Points, in no order, along strands that fork, close into loops and pass close to each other.
In the rows, 128 means zero.
Two points are linked if the straight distance between their rows is under 96.9. Some points are linked to none.
pefi: [132 154 143  86 116 166  82 100 156 140 105 100 144 101 106 120  85 114
 179 112 154 136 151]
Ripet: [ 96 152 113 123  96 147 141 146 122 132 168 111 119 208 117 130 135 106
 132 118  97 113 116]
Nav: [104  87 144 165 108 105 160 148  92 143 140 133 115 125 201 124 128 118
  61 147 119 101  79]
vef: [161 134 142  65 131 179 143  94 135 153 104 144 140 129 145 136 127 112
 188 129 142 103 133]
bos: [140 109 174 112 111  75 173 107  94 125 160 151  75 156 125 129 124 157
 186 124 101 135  87]
nila: [113  78 136 167 186 128 172 175 111 130 132  75 147 109 132 134 114 139
 122 143 129 129 107]
zafip: [155 120 101 100 119 131 105 106  55 132 126 153 200  98 137 126  90 215
 142 105 129 167 150]
Nufu: [124  77 142 134 107  78  99 100 123 121 127 126 122 127  63  98 148 177
 167 116 161 156 127]
tosi: [ 87  70 153 109  94 139 119 130  98 119 120 126 111 124 175 134  97 123
 118 113 129 148 107]
tepu: [108 150 113  88 161 219 140 152 127 160 131  99 179 129 131 127 135  91
 120 140 143  96 129]
duro: [119 105 110 171 190 135 192 163 150 151 112 118 146  99 163 169 149 106
  94 153 119 121 126]
Getan: [123 122 120 135 110 142 108 101 147 162  98 158 158 128 116 124 205 108
  94 127 147 129 139]
kone: [104 136 127 171 158 136 144 134 197 155 124  98 131 129  84 121 166  91
 110 143 147 113 140]
Tuda: [149 141 127 148 100  63 145 147 113  91 169 119 101 156 120 106 149 157
 101 122  98 124  97]
Kare: [130 157 129 148 138 158 170 134 211 135 125 133  92 167 139 160 143  70
 150 141 122 100 137]
gobun: [168 207 126 108 191 178 125 125 162 148 105 100 155  88 123 137 129 109
 145 132 109 132 160]
figet: [134 131 124 113 173 157 155 170 110 105 144  87 129 140 146 116 124 119
 118 152  99  95 106]
borap: [ 79  82 136 177 127 129 167 158 166 143 136  83 130 140 120 128 114  92
 114 140 156 105 115]
mada: [121 129 139 160 138 133 210 153 112 150 160 135 112 174 183 151 126  95
 113 147  99  90  95]
Lirum: [115 156 117 182 134 130 204 157 204 151 130 130 105 171 155 153 126  73
 122 141 129  76 131]
kis: [146 134 123 103 169 132 133 150 161  98 100  88 108  80 163 105 141 123
  86 146 121  90 107]
dozum: [120 116 100 182 183 100 136 174 171 108 106  78 105  57 171 116 111 129
  52 154 136  95 127]
giva: [168 123 140 101 140 150 103  82 146 157 103 185 114 138  53 125 103 126
 247 149 163 103 141]
zigi: [159 153 154  89 152 165 130  89 206 130  99 136  84 102 137 143 117  89
 200 131 155 111 141]
sim: [ 94  87 180 142 120 113 194 121  88 165 161 142 101 163 158 119 145 127
 129 148 109  96  79]
komo: [100 120 135  90 135 187 166 131 127 151 161 122 117 184 137 143 129  99
 176 136 131 105 115]
selu: [161 165 145 108 129 128  92 104 186 115  84 125 117  64 116 134 120 114
 140 112 146 162 153]
Duri: [145 222 138 124 176 167 104 113 203 143 110  99 121  83 110 133 137  92
 122 120 115 124 169]
fub: [122 121 138 118 139 113 128 148  27  76 168 159 102 129 167 142  82 164
 110 135  72 161 112]
zakiv: [118 124 114 186 159 133 143 136 140 161 131 131 160 155  90 161 169 116
 140 130 126 165 151]
Kog: [133 112 139  93 111 168 105  74 146 181  82 134 175 106  98 104 117 126
 186 137 170  96 154]
Fudon: [126  77 158  78 112 165 136  78 112 185  96 154 175 115 123 100 126 140
 174 139 171  79 118]
Boma: [126 154 117 137 185 152 155 127 191 160  88 127 128  88 146 145 187  99
  97 144 131 104 143]
Livaf: [112 145 111  64  95 101  86  84 117 142 137 166 136 168  46 131  92 155
 220  98 140 143 154]
lev: [130 140 132  99  87  84 107 111  60 102 172 163 115 145 123 114 142 189
 107 103 113 171 104]
Peki: [160 149 117  93  68  84  70  90 123 114 122 164 147 106  98 128 139 167
 133  98 166 185 148]
dem: [ 94 126 130 162 156 159  97 131 158 155 113  75 162  88 100 120 135 114
 104 126 156 155 151]
fif: [ 96 134 130  86 104 123 126 117 132 131 164 119  98 210  65 121 116 132
 206 109 118 111 120]
Sela: [156 164 120 136 100 105 141 163 141  70 137 143  79 140 188 157  97  94
  92 125  88 128 114]
Boni: [113  89 108 179 160 105 156 180 141 112 122  84 129  95 175 117 108 121
  60 151 135  93 109]
Vas: [ 85 116 115 139  64 123  89 129 122 126 136 124 132 165 120 118 151 116
  92 106 133 140 122]
pagag: [127 103 151  81  94 138 124  78  88 160 113 207 127 152 134 154 125 128
 191 119 126 135 131]
penu: [ 80  93 129 136 152 179 143 138 117 175 121 109 187 115 114 153 139  99
 129 138 166 145 135]
Pifu: [ 90 107 138  52 105 150 125  92  49 144 134 156 142 143 145 118  79 169
 163  90 113 133 116]
Vazuf: [ 84 112 161 119 138 143 196 138  68 167 178 131 119 173 147 116 137 138
 122 145  93 100  79]
Nad: [139 116 140 101 123 122 137  99 107 158 123 151 149 150  92 119 163 148
 178 123 124 127 128]
Vak: [176 168  99 117 149 159 108 121 102 142 115 136 208 103 123 134 135 158
 131 124 117 155 163]
mobef: [122 128 101  77 104 140 118  98  62 150 132 156 195 127 111 124  69 209
 167  90 117 147 157]
fopaf: [158 171 118 107 162 159 117 109 172 160  79 129 162  71 144 121 179 118
  94 135 137 102 152]
gute: [145 152 104 121 196 159 122 176 109  94 133  81 144 111 122 109 120 122
 105 156 102 106 138]
Fefuz: [124  99 144 159 179 135 174 133 160 145 106 122 118 108 147 158 146 103
 141 149 139 131 130]
keki: [189 154 116  98 171 146 149 140  85 122 123 151 158 117 154 143 165 142
 118 138  89 132 122]
zokik: [142 155 110 168 116 108 161 176 130  96 139 138  97 152 201 141  94  95
  71 136  87  88 116]
sava: [111 143  93 182 151 111 209 180 185 151 118 123 120 118 195 135 113  84
  59 143 139  49 123]
Zir: [113 137 153 150 183 161 111  95 180 197 102 106 168  82  57 115 147 103
 145 146 173 118 159]
Dula: [116 106 109 222 101  74 138 146 168 119 117 133 120 127 167 135 135 122
  64 118 147 135 138]
tik: [105 113 152 137  76 110 154 110 150 143 151 153  73 212 107 123 131  94
 166 138 125  80 102]
dus: [120 130 111 132  68  79  90 155 101  60 170 116  91 143 125 116  93 156
  90 108 119 161 114]
tav: [135 120 133 131  91  79 104 100 150 118 137 172  81 169  54 131 144 119
 188 129 139 139 129]
Zisa: [124 112 134 104  91 147  88  99 134 131  96 163 127 125 133 164 109 101
 173 106 140 173 157]
lok: [154 120 140 130 144  93 156 155 112  92 146 108 106 134 119 139 112 157
 158 123  98 159 108]
fup: [104 133 146  82 123 124 119 123   4  95 175 163  97 125 164 100  87 173
 103 130  75 139  97]
zok: [ 87 101 123 210 111  92 169 159 176 158 134 100 135 145 118 113 126  93
  85 133 164  87 118]
Lugok: [156 192 113 134 178 143  87 115 171 132  86 118 151  39 146 128 168 137
  68 124 135 137 167]
bined: [131  84 135 174 121  72 119 110 130 122 138 115 133 123  84 109 181 175
 127 124 160 161 120]
vatu: [113  85 153 158 113  83 158 110 103 156 155 157 112 179  85 123 170 151
 157 129 119 132 106]
mupa: [153 133 135 151 110  65 134 158  63  52 180 132  77 132 161 114  81 164
  87 143  98 132  89]
fafi: [141 178 154 112 130 174  81  72 183 177  84 113 158  75 104 121  95  99
 162 121 157 118 175]
zafu: [ 92 143 157  71 100 155 154 119  67 127 170 149  85 175 181 127 104 124
 143 122  80 116  86]
mezus: [132 155 128  94 125 110 128 111  24 118 175 168 136 144 132  96 153 196
 107 120  87 138 102]
nimet: [130 127 144  66  70 105 107  82  78 138 128 205 123 141 135 156 110 142
 169  97 127 167 131]
lor: [117  89 148  82 110 172 130  73 108 175 125 204 108 174 123 143 129 108
 211 137 145  93 122]
kefig: [116 116 112 118 145 158 115 147  42 118 145 150 155 141 162 131 129 143
  92 131  91 141 129]
sofo: [175 130 129  75 107 118 114 104  80 127 110 155 171 100 141 130 107 174
 161 110 129 156 142]
zufa: [162 157 105  79 155 160 104 149  65 102 141 130 161 133 125  90 147 145
  89 150  91  91 129]
givig: [156 152 125 106 131 143  61 113 140 111  93  87 167  48 125  92 116 146
  98 120 150 141 149]
Vozod: [157 133  95 215 131  57 142 165 134  81 133 143 102 104 198 130 104 144
  42 125 130 112 129]
nelop: [109 126 125 188 136 121 220 164 157 168 145 138 125 173 167 152 127  76
 103 146 128  75 114]
depoz: [113 111 112 157 145 135 101 138 143 134 112  96 159  83 123 111 173 134
  64 130 158 144 133]
durek: [134  99 112 204 112  88 120 148  99  91 148 137 120 126 179 153 117 155
  77 123 131 177 125]
Zivum: [138 106 142  79 154 166 127 140  89 125 113  94 155 104 139 109  99 152
 153 125 128 121 121]
tisiz: [181 159 106 166 146  71 128 157 160  60 126 133  92  82 158 143 138 148
  73 135 120 151 128]
bovig: [129 119 150 155  84  93 170 111 167 136 131 162  71 171 146 134 145  91
 127 139 122  84 102]
Fugi: [170 151 130 107 165 124 167 146 163 101 116 108  92 108 162 123 150 117
 113 144 106  80  98]
Ruma: [116  89 156 136 150 113 199 150 143 143 138  88 116 129 142 103 146 120
 107 152 133  62  71]
sekab: [126 119 146  97 161 160 176 144 131 142 139  91 131 145 136 108 152 117
 128 145 131  79  90]
Dipeb: [157 151 121 100 100  90 109 155  80  52 165 137  83 125 145 125  99 146
  91 135 105 153 104]
lelaf: [117 118 106 141 156 160 134 152  86 136 136 137 160 129 166 156 156 113
  81 142 106 141 130]
Buvog: [136 162 107  88 142 187 124 137 119 153 121 115 178 141 127 120 156 113
 117 133 116 104 133]
kuvu: [103 160  98  78  80 124  68  95 113 139 131 137 161 158  62 115 101 167
 183  86 137 159 160]
fol: [ 81  92 137 140  84 120 122 111 143 151 145 139  97 197  67 117 143 101
 163 130 142 104 115]
Nof: [145 122 147 122 125 109 156 137 144 109 132 112  98 146 126 131 128 125
 157 124 118 126 107]
kenu: [131 140 106 201  88  75 144 171 162 102 144  94 109 153 144 105  75 117
  97 106 134 115 128]
san: [105 125  93 165 181 159 160 181 121 142 127 116 166 113 157 161 149  95
  60 160 121 123 127]
rizud: [ 95 105 127 116 133 154 114 112 123 158 127 129 139 159  80 149 106 126
 207 117 143 153 156]
satul: [105  89 143 131 148 120 146 158  46 104 169 116 114 138 150 122  86 169
 121 124  89 140  98]
Bopu: [162 138 111 128 151 110 126 141 101 103 132 135 134 109 164 118 183 137
  58 148 107 101 107]
Beda: [123  87 155 107 131 167 135  98 144 147 120 165 101 161 122 153 121  91
 207 138 151 112 130]
laf: [117 170 103  92 118 152 122 155 104 108 163 109 129 190 106 129 126 126
 141 117  83 127 120]
ner: [127 181 124 169 182 125  97 134 196 127 106  92 115  55 130 130 143 130
  78 122 129 148 155]
tozu: [151 160 137 103 165 162 159 123 163 131 139 113 112 162 112 153 131 108
 217 139 122 125 137]
Tino: [171 178 121  73  84 112  95 115 160  91 121 146 110 118 114 132 145 108
 119 108 126 154 130]
gofid: [186 161 139  51 113 136 122 127 149  92 102 122 101  97 158 121 129 117
 132 128 132 104 109]
koza: [138 138 148 109 174 154 133 131 181 127  95  79 116  78 138 114 132 109
 133 132 143 112 130]
das: [159 101 132 129 151 108 121 111 101 137 115 128 172  93 130 112 181 172
 109 123 146 149 123]
kas: [ 93 104 133 131  61 119 106 125 153 117 122 120 101 153 139 117 135  95
  95 118 137 117 108]
Nus: [ 90  88 134 139 123 158 123 132 135 150 112 119 148 139 131 151 127  97
 139 123 143 156 136]
kod: [158 117 137 133 162 111 163 137  81 124 140 139 143 140 128 157 145 164
 163 120  98 169 122]
venuk: [105 112 150  98  56  67 105  92  80 112 159 172  87 139 130 125 123 164
 129 104 134 173  96]
votom: [154 146 101 107 108 156 119 100  99 180 107 146 228 125 112 118 137 176
 141 128 130 126 166]
Zap: [165 127 146  69  98 103 126 106  93 113 125 167 121 118 122 151 117 149
 173 113 124 165 126]
bodi: [114 143  92 200 131 123  95 157 163  97 130  99 123 115 135 137 116 118
  70 120 135 167 148]
ruz: [152 125 118 163 137  74 118 161  54  46 173 134  91 127 166 103  95 153
  64 166  96 102 115]
zumip: [178 131 127 128 136 103 100  95 142 126  98 138 154  75 127 123 176 156
 110 121 153 161 140]
vadum: [145 164 100 134 111 134  54 111 121 109 127 129 166  95 109 141 114 153
 125  99 145 211 166]
tun: [ 40  92 126 114 101 142 131 138  93 141 163 116 115 197 112 131  85 134
 156 103 112 139 117]
lut: [112  75 137 199 124 102 159 135 120 141 137 135 132 151 136 162 134 129
 130 125 128 156 128]
Gaku: [161 184  88 135 166 155 102 144 133 111 108 145 152  97 151 153 160 114
  81 134  99 152 160]
dusov: [105 103 159  91 114 115 138 112  75 134 149 125 125 146 120  89 149 167
 129 119 117 118  84]
fuve: [ 90  97 127 140 118 121 119 125 128 133 138 126 116 170  88 167 101 122
 196 108 127 174 145]
rud: [ 83 125 129 129 120 168 173 153 127 153 169 113 124 203 126 144 130  92
 143 139 119 102 114]
pafum: [109  86 154  92 114 165 131  95 127 179 109 155 143 147 119 114 163 103
 153 142 162  84 111]
Dubi: [138 116 138 136 172 141 196 150  97 149 143 136 136 146 168 159 157 115
 122 160  90 112 100]
punan: [128  82 112 179 190 119 143 178  93 104 137  89 141  89 163 131 114 143
  76 161 125 126 115]
ripi: [130 147  89 196 145 107 186 190 145 129 130 137 123 143 201 136 100  92
  55 141 106  66 126]
Lakab: [117 155 134 163 188 119 152 122 225 154  80 136  96  64 145 149 176 117
 100 147 133 107 162]
Bodek: [174 129 103 174 154  72 111 157  88  33 162 122  99 105 159 111 121 160
  48 167 125 110 123]
tisef: [130 115 150 154 126 120 115 107 192 123  88 160  84 100 121 165 118  92
 162 127 150 160 156]
dotud: [126 120 148 119 103 118 165 142 149 103 151  95  78 168 141 116  97 112
 151 129 114  94  99]
busuk: [ 71 114 112  96  77 153  78 129  98 128 137 123 142 162 132 116 124 119
 105 101 123 145 131]
Tigu: [ 85 107 107  87  80 134  70 123  76 112 139 121 147 138 116 110 108 165
 120  90 128 165 132]
Zetu: [123  87 122 178 133 115 130 141 109 112 131 122 134 119 153 154 128 145
 103 119 129 180 125]
Sep: [121 142  90 129 138 153  83 160  56  77 162 131 152 144 135 121 123 146
  75 139  95 143 142]
Kunuv: [107 111 113  80  77 133  89  60  99 183 109 195 176 157  74 119 103 165
 191 117 145 107 158]
bosi: [185 190 102 126 174 137 116 153 141  85 118 134 125  90 145 160 136 119
 111 132  99 169 152]
rured: [148 149 139 114 193 163 103 138 151 119  91  68 132  42 144 117 101 123
 117 136 136 129 143]
Mitak: [117 125 130 182  84  90 146 141 191 110 127 112  92 156 121 120 103  97
 130 114 139 112 126]
gakos: [140 188 110 157 149 146  93 120 172 134 103 136 145  99 127 162 161 108
 102 112 120 180 177]
fuvu: [100 111 135 181 145 126 157 132 174 160 138 115 127 168  58 127 154  96
 160 148 146 107 137]
vogof: [125  97 129 116  94 104  69  83 129 146 117 193  99 158  37 116 137 122
 198 133 156 123 126]
Fopir: [100  88 120 118 125 160 107  96  94 184 114 153 189 138  80 134 108 147
 196 117 155 153 167]
Nalo: [ 87  70 138 175 100  93 136 143  99 136 151 105 134 141 135  98 148 151
  71 126 141 121  94]
zutip: [147  84 137 108 134 109 121 107  58 133 126 139 166  99 135 104 152 200
 125 112 139 150 114]
Dage: [177 154 136  28 105 153 118 117 105 106 110 134 133 105 157 114 105 143
 147 120 119 109 112]
fozez: [135 104 138 199 155 105 192 135 181 139 106 157  98 140 148 178 130  93
 150 141 127 126 143]
Doren: [113 127 110 221 109  68 179 158 200 155 120 120 122 145 135 105 123 101
  82 118 157  77 142]
famez: [144 129 134 132 130 133  95  84 162 160  93 153 137 121  65 121 161 112
 177 134 157 130 151]
bov: [152 146 142  95 153 166 129  93 161 153 123 132 120 149  73 136 117 106
 236 134 148 118 151]
pok: [ 48  68 131 122 106 144 122 145  95 138 146  94 134 157 106 118  99 143
 136 106 139 143 117]
Pum: [127 115 130 174 119 116 102  97 178 148  97 174 107 134  69 133 175  94
 146 140 152 133 150]
zopaf: [108 116 117 190 138 109 140 138 152 149 141 111 136 169  61 138 159 126
 156 133 131 150 141]
neli: [152  92 132 104 176 140 127 153  76 109 115 110 153  89 166 124 115 156
 121 138 112 138 116]
Kaga: [170 162 116  98 167 169  86 124 123 120  89  90 179  48 142 102  88 143
 114 139 130 119 153]
Sateb: [144 116 130  86  84  77  79  87 122 118 124 147 129 111  65 112 125 171
 173 104 167 169 138]
zug: [124 101 166  92  59  76 117  91 111 115 130 175  77 139 126 127 136 131
 149 118 135 143  99]
sekeb: [123 128 137  30  83 159 134  76  74 156 132 162 147 141 151 109  73 175
 180 106 123  95 127]
nupo: [146 140 107 198  99  64 143 154 165  92 128 124 101 127 166 121 107 128
  70 111 129 127 127]
Dar: [153 109 148  97 146 191 139  83 157 170  93 173 125 122 137 149 126  90
 207 149 170  93 144]
pimu: [162 123 129 105 186 156 173 136 101 154 113 129 158 117 153 143 160 132
 141 141 108 117 122]
finiv: [129 142 125  60 134 207 148 121 123 149 145 128 140 166 155 142 113 107
 186 123 129 103 127]
Romuz: [183 192  99 151 180 100 107 154 156  58 124 126  98  66 142 146 132 142
  76 143 111 162 156]
Tup: [142 107 130 180 126  65 149 115 119 126 158 137 127 161  89 123 188 175
 136 126 128 155 116]
vebof: [114 157 146 164 180 156 147 140 205 135 125  65  97 110 111 143 101  91
 160 137 131 128 147]
duru: [163 188 100  80 126 165 106 130 108 129 122 121 180 140 115 100 171 140
 105 126 106 106 131]
zit: [122 119 116 139 145 155 141 121  99 165 129 154 178 158 114 167 156 130
 157 117 115 170 155]
Fik: [168 147 114 136 127  92 120 140 141  86 125 133 106 101 148 130 165 136
  74 130 118 135 116]
miz: [131 137 122  82 133 178 116 134 138 122  94 130 129 100 191 134 139  90
  86 140 118 101 118]
lero: [121 136 131 179 162 103 154 163 210 112 107  66  94  77 147 115  99 119
  97 136 137  98 127]
vip: [129 126 121  70 127 187 115 121  95 149 113 114 186 119 132 121  73 152
 173 116 127 127 148]
mero: [125 153 101 103  97 145  63 104 117 138 120 120 185 122  86 115 112 160
 150 100 139 170 164]
duze: [181 201 112 101 119 101 100 126 164  87 125 129 120 105  97 124 161 130
 112 114 123 160 145]
minuz: [ 93  88 129 103 106 142  88  91 125 161 122 163 114 176  55 107 135 112
 188 130 157 100 125]
Sikin: [134 108 138 158  78  71 127 135  87  87 153 160  94 130 184 148 110 146
  92 117 117 177 101]
mekam: [139 156 128  71 128 147 141 145  90 103 158 121 120 164 131 132 105 137
 164 116  87 135 115]
guzo: [138 132  97 152 150 129  84 160  96  72 147 104 133 116 133 123 125 141
  75 142 116 149 136]
Buze: [124 116 122 175 110 106 133 121 151 141 121 153 129 142 133 141 193 111
  83 130 132 136 129]
Dopil: [147 158 149  91 126 155 132 126 189  98 113 114  83 119 150 157  96  89
 179 124 132 134 136]
zipim: [169 159 119 126 198 162 157 138 139 147 107 113 170 102 128 149 152 123
 143 139 118 141 150]
dat: [105 114 138 164  95  93 123 137 185 105 132  93  85 148  95 126  88 104
 171 118 145 143 130]
pepet: [114 165  93 157 168 164 110 182 162  93 121  81 120 105 152 126 102  83
  55 159 104  99 149]
lito: [173 159 108  98 121 101 104 130  97  87 148 129 146 121  88 130 124 179
 147 103 121 188 140]
fevi: [103 117 137 184 103  92 168 148  72 138 171 135 113 160 182 105 116 136
  70 142  96 102  86]
tumol: [120 140 136 176 163 103 154 136 224 129  96 102  92  83 137 128 145 119
 107 137 138 110 139]
Vunus: [152 109 141 145  96  53 118 123 156  89 129 127  87 111  93 136 124 148
 156 115 147 182 124]
kor: [127 139 137  98 101 148 103 122 160 107 109 127  99 123 132 165  91  90
 177 108 129 167 147]
Zom: [118 128 148 146  82  81 178 149 135 125 161 108  78 186 141  98  89 121
 138 118 108  80  83]
kulev: [140 166 113 115 102 135 122 156 157  79 132 121  92 144 151 153 106  91
 111 119 100 135 129]
gofuf: [122  89 143 166 128  91 197 146 141 145 124 120 106 123 184 120 136 114
  83 149 130  69  88]
Sanu: [101  92 109 210 100  93 132 154 123 130 149 114 138 139 152 111 141 136
  45 127 149 125 110]
kiko: [121 144 126  64 107 117 103  98 139 127 144 136 103 171  52 133  95 129
 231 110 137 134 139]
Rudeb: [102  81 145 125 103 129 117  99 123 163 114 151 147 144 103 112 186 120
 116 131 159 116 121]
sud: [ 99 156 113 135 163 171 134 176 182 118 120  60 117 102 132 107 118  84
  72 148 135  86 123]
pof: [150 177 136 137 166 151 164 126 197 137 130 123 101 153 106 158 163  89
 177 138 117 110 147]
zasut: [121 198 155 159 159 132  96 117 222 127 107  98  92  73 111 136 131 104
 104 112 126 141 167]
bis: [ 81 103 119  80  97 153  93  83 107 180 125 168 155 181  60 112 119 133
 194 112 151 100 140]
dun: [202 162 114  99 106  99  91  97 130 109 110 156 158  67 122 123 151 173
 114 116 159 174 151]
bivip: [171 180  97  83 140 159 101 133  86 117 128 127 190 122 114 124 102 165
 148 121 100 146 157]
Zalut: [174 157 131  57 142 147 130 150  85  83 135 130 117 124 146 127 104 138
 144 127  91 121 113]
Kop: [104  81 132 137 101 149 100 103 125 151  96 167 138 131 139 166 135  99
 145 111 149 168 151]
zeru: [142 121 120 127 140 115 112 146  61  97 153 129 127 128 158  93 158 153
  59 148  98 100  96]
vuz: [133 184 105 130 149 161 103 166 170  76 120  94 105 111 156 129 103  89
  92 139  99 124 141]
miko: [139 123 107 162 148  99 156 148 126 130 120 141 121 105 188 131 186 127
  39 148 115  99 104]
pufug: [110 135 129 110 116 162 126 139 188 121  94 120 100 115 177 135 138  70
  95 126 132 101 121]
zed: [192 181 129  91 105 116  87  96 151 121  90 142 154  58 118 134 105 140
 143 119 153 168 162]
muz: [143 129 132  50  81 116  93 103  75 115 128 141 151 117 126  82 131 177
 117 102 127 127 108]
voz: [176 153 151  54  78 112 120 100 151 101 106 160  96 108 136 127 148 117
 138 120 139 130 112]
Gom: [145 169 162 137 166 155  95  78 190 181  87 110 156  63  85 118 136 116
 147 124 160 119 169]
buz: [128 125 114  93  88 163 127  75 103 196 107 163 215 142  95 118 104 176
 183 132 139  96 160]
dez: [ 83 101 122  80  91 141  89 100  72 143 126 140 168 134 118 120  91 173
 153  84 136 156 142]
vobi: [ 88 109 119 109 159 201 145 158 116 155 123 101 172 110 146 151 126  88
 103 144 149 119 126]
vagab: [136 145 105 138 167 151 112 157 119 113 131  86 162 121 112 118 138 138
 110 130 115 146 143]
folat: [ 71  76 139 149 127 134 156 159 130 142 149  79 137 156  99 116 111 128
 140 129 147 125 115]
feduf: [102 111 129 143  83 123 124 144 166 113 104 119 100 128 179 126 123  85
  66 123 135 107 111]
Sivav: [151 162 125  78 120 189 101 104 132 160  99 100 188  92 133 126  57 144
 177 122 137 127 166]
dok: [159 139  89 174 162 103  74 157 102  45 148 105 124 102 132 108 137 163
  52 154 136 133 143]
luga: [107  73 153 142 153 118 179 157  89 123 148  98 124 132 151 124 113 152
 127 136 115 124  93]
sovo: [111 127  91 240 137  99 120 161 170 124 127 103 135 103 150 131 127 134
  46 128 157 150 150]
bele: [114 133  95 186 129 107 150 187 126 112 159  82 135 159 128  92 105 115
  56 143 117  81 109]
dodus: [ 96  70 151 118 118 116 127 126  90 131 146 101 144 125 124  87 153 163
 104 124 140 124  96]
Vumi: [106 130 170 173 189 166 138 113 213 161 107 105  94  96  97 156 107  82
 175 145 154 120 157]
gif: [101  87 169  88 119 102 153 101  71 141 152 146 100 147 121 111 123 175
 169 111 116 135  92]
big: [152 148 138 137 107  98 101 112 187  99 100 156  91  87 120 163 128 108
 136 109 144 193 159]
vade: [154 124 146 109 137 148 109  74 164 179  95 138 157 107  56  96 141 136
 194 143 168  97 149]
gakup: [ 84 169 124 151 160 170 133 149 200 151 125  65 132 104 103 111 142  83
  88 144 147 101 136]
libup: [ 87  97 122 120  97  95 111 118  93 124 149 155 108 169 105 163  95 148
 180  93 120 191 137]
Gizol: [115 113 141 149 169 163 129 105 144 199 109 132 187 108  62 129 163 113
 162 146 167 125 157]
lasez: [131 118 166 131  67  76 143 105 135 119 140 169  71 160 137 129 151 115
 124 125 115 115  96]
bul: [131 141 135 109 135 134 141 152  55  98 164 130 109 153 166 100 129 130
  76 160  75  85  89]
ker: [118 134 145 179  84  74 178 152  90 136 177 128  94 182 168  98  79 134
 107 125  92  93  84]
Sofu: [118 148 118 104  99 135 104 148 139  90 133 109 103 148 129 153  86 111
 154 106 113 165 132]
Nis: [127 165  95 164 127 129  57 136 141  95 136  95 140  99 115 139 119 131
  97 112 134 200 160]
razo: [116 107 125 185  85  91 116 112 165 134 122 166 104 155  97 136 181 110
 113 130 147 136 135]
Zumos: [141 138 143  84 134 118 142 117  58 136 151 148 140 148 129  98 163 170
 127 124  92 120  98]
mun: [122  71 167  76  93 121 108  97 124 121 106 132 100 114 119 117 100 136
 185 114 159 128 117]
Sok: [125 152 135 132 141 143  69 115 156 134 106  71 153  77  92  97 127 129
 119 111 152 149 148]
Kol: [102  83 144 198 104  78 170 129 123 150 153 146 109 183 103 128 135 125
 150 131 125 122 116]
sise: [143  85 139 105 164 127 123 127  40 110 129 136 161  90 157 110 118 188
 120 127 118 145 115]
Resi: [ 92  83 151 119 125 171 160 113 136 161 164 154  92 196 111 143 123  91
 199 149 148  84 108]
gek: [109 102 153 175 154 147 122 114 193 142  99 134  94 119  94 162 106  78
 185 138 154 141 155]
Vutat: [147 113 110 196 140  73 160 150 121 109 130 151 112 104 207 145 153 139
  50 144 111 117 113]
mur: [127 163 102 101  76  91  82 143 116  68 160 112 107 150  92 115 118 154
 111 104 122 168 122]
faziz: [110  78 132 141 146 156 127  97 112 197 112 161 187 134  61 132 153 128
 184 149 169 128 153]
Fusaz: [104 155 152 115 123 129 169 132  52 140 179 146 103 169 170 101 144 136
  92 152  67  98  77]

How many points has the smallest loop of links through each point below? Write - if it is on no loop.
ruz | -
Pum | 10
gobun | -
Beda | 6
sise | -
pepet | -

A tip is a point with one link. Name the tips that can be reached along the links from each point below, in the order of the rows.
gute | kod, fozez, mur
fopaf | giva, keki, fup
fafi | vebof, Sikin, libup
sud | zigi, sava, zufa, zit
gofid | sekeb, miz, duze
zok | tun, Doren

A fork is a point with three links, a tip a point with one. Leave the first point through the second and follow the links. Name the first fork or tip that comes.
vip / Sivav | libup
fopaf / Lugok | pimu
voz / gofid | komo
mur / dus | guzo
Sateb / Nufu | Sikin
miz / pufug | dez

Name the points in between on the shortest way along the links from the first point to the second, in order.
mada / luga | Dubi pimu zipim gobun Duri zasut ner Lugok fopaf Boma Lakab tumol lero dozum Boni punan nila
pufug / rud | feduf kas Vas busuk Tigu dez mobef zafip sofo Zap nimet pagag lor Beda Resi komo
Zom / dok | ker fevi Nav gofuf Ruma sekab figet gute vagab guzo
vatu / Vumi | Tup bined Nufu Sateb Peki dun zed selu big tisef gek
